Each row is a point on a tangle of strands that fork and nearly touch. The rows are in no order.
Points whose rows are less than 36.1 apart are linked; no others are. Some points are linked to none.
(220): [  5  16  19 -23   7   5  15  12  30  21 -18 -29 -24  29 -46]
(405): [ -3 -62 -14  34 -51 -10  -8  25  17  17  -3  15  12  15  22]
(356): [  3  30   8   2   2  46 -35  -7 -16  -5  13 -22 -19  -2  23]
(567): [  3   8  19 -20   6 -12  23  18  37  22 -21 -18 -10  29 -55]
(30): [  8  30 -14 -21  24  -5  34 -11  17   2 -12 -17 -30 -11 -26]
(276): [ -5   1  -1   4  10 -12  -7 -12 -21 -20   6  13  20   1  12]
(160): [ -9  -8   1  -1  17 -34  25  -7   1  -4  -2  20  29   4 -19]
(485): [  0 -14   7  21 -34  37 -51   8 -31 -28  18  26   5 -24  40]
(348): [ -2 -21  16  -9   1 -31  24  15  23  23 -12  13  27  24 -36]
(569): [ -2 -14  13  -6  -5  -1 -12   5   0   1  -7   6  15  16   0]
(465): [ -5  -6  -4  15  -2  -2 -29  -8 -39 -32  17  26  32 -10  32]
(300): [  2  20 -19 -14  24 -19  31 -16  -1 -10  -6  -2 -13 -19 -10]
(130): [  4  24  -7 -15  23 -12  32  -6  18   3 -13 -13 -21   0 -31]
(566): [  0  42  11  -7  12  50 -20 -12   1  11   9 -49 -36   2   8]
(138): [  1 -28   7  29 -47  31 -48  15 -25 -20  16  28  -2 -26  45]
(161): [  9  36 -14 -20  24   9  16 -22  -5  -3   1 -24 -35 -23   5]
(210): [ 13  35 -20 -31  26   5  35 -13  16   4 -10 -23 -37 -27 -18]
(425): [ -2   3   2  -5  19 -34  40   3  22   5 -11   8  12   8 -42]
(43): [  4  48   3 -18  22  39   3 -16  11  18   3 -58 -52  -8  -2]
(516): [ -2 -11  16 -12   4 -25  21  16  26  21 -17   3  15  26 -40]
(74): [  1  50   7 -12  21  50 -11 -16   5  18   9 -58 -47  -9   8]
(80): [ -2 -62 -10  17 -39 -15  -2  24  19  27  -9  18  25  19  12]
(364): [ -2  20  -7  16   5  20 -37 -15 -44 -30  22  10   6 -18  37]
(462): [  0  26 -13   8  14  10 -26 -20 -44 -26  20   4  -2 -21  36]
(452): [  4  19  -6 -12  22 -21  41   3  32   5 -17  -9 -12   4 -47]
(33): [ -1 -41   2  35 -53  19 -41  20 -21 -16  15  30  -2 -22  45]
(342): [ -2 -36  11  -8 -10 -29  17  21  22  31 -13  17  34  26 -26]
(170): [ -5   6 -11  10  11 -10 -19 -18 -43 -31  18  19  22 -14  30]
(550): [  2  -1  18 -17   5 -19  23  18  34  23 -19  -8   1  28 -51]
(164): [ -4   9  -9   4  15 -13  -6 -18 -31 -25  10  10  14  -8  20]
(142): [ -2 -47   3  -4 -22 -22   8  24  25  35 -16  15  29  26 -14]
(598): [ -1 -54  -8  38 -55   0 -25  24   2   2   6  22   4  -3  36]
(445): [ -3 -57  -7   7 -30 -20   6  26  25  34 -15  16  28  26  -3]
(174): [  2  37   5  -6  17  31 -12 -15  -6   2   6 -33 -30  -1   9]
(36): [  5  27  16 -20  13  17  13   3  24  18 -14 -37 -33  24 -35]
(287): [ -3 -52  -5  45 -59   5 -32  23  -9  -6  12  28  -6 -14  42]
(510): [  7  45  -2 -22  23  28  17 -14  18  17  -3 -50 -52  -6 -15]
(306): [ -6 -17   0  12  -6  -8 -24  -7 -30 -26  13  30  40  -6  29]
(315): [ -5  -5   4  -3  17 -35  32   1  13   3  -7  15  24  10 -31]
(27): [  6  40  -3 -14  22  23   3 -19  -5   4   5 -35 -37 -13   8]
(335): [-10 -14   3   3  15 -35  22  -6  -6  -8   3  27  40   6  -9]
(378): [ -3  -7   6   0   3  -4 -13  -4 -12 -11   1  11  20   9  11]
(117): [  0  12  -2 -10  21 -28  41   3  28   5 -15  -1   0   8 -47]
(488): [-10 -20   2   7   6 -29   5  -8 -17 -13   7  31  46   4   6]
(381): [  7  37   3 -21  20  21  20  -6  24  17 -10 -43 -44   7 -30]
(331): [ 14  33 -22 -34  23   3  30 -19   2  -4  -6 -16 -32 -39  -3]
(116): [ -1 -58 -10  32 -51  -5 -17  24  11  10  -2  18  11   6  30]
(493): [ -3   8   1  15  -8  27 -44  -6 -39 -31  20  15  11 -15  36]
(57): [ -9 -22   0   9   1 -23  -6  -7 -23 -18  10  32  47  -1  18]
(451): [  0  -1   6  19 -22  37 -51   2 -35 -30  19  20   8 -19  38]

Name the points in between on the shortest way along the links from the first point to the second, in order.
(335), (117) => (160), (315), (425)
(569), (170) => (378), (276), (164)
(287), (462) => (33), (138), (485), (451), (493), (364)
(510), (174) => (43), (74), (566)
(306), (164) => (465), (170)
(80), (598) => (405), (116)
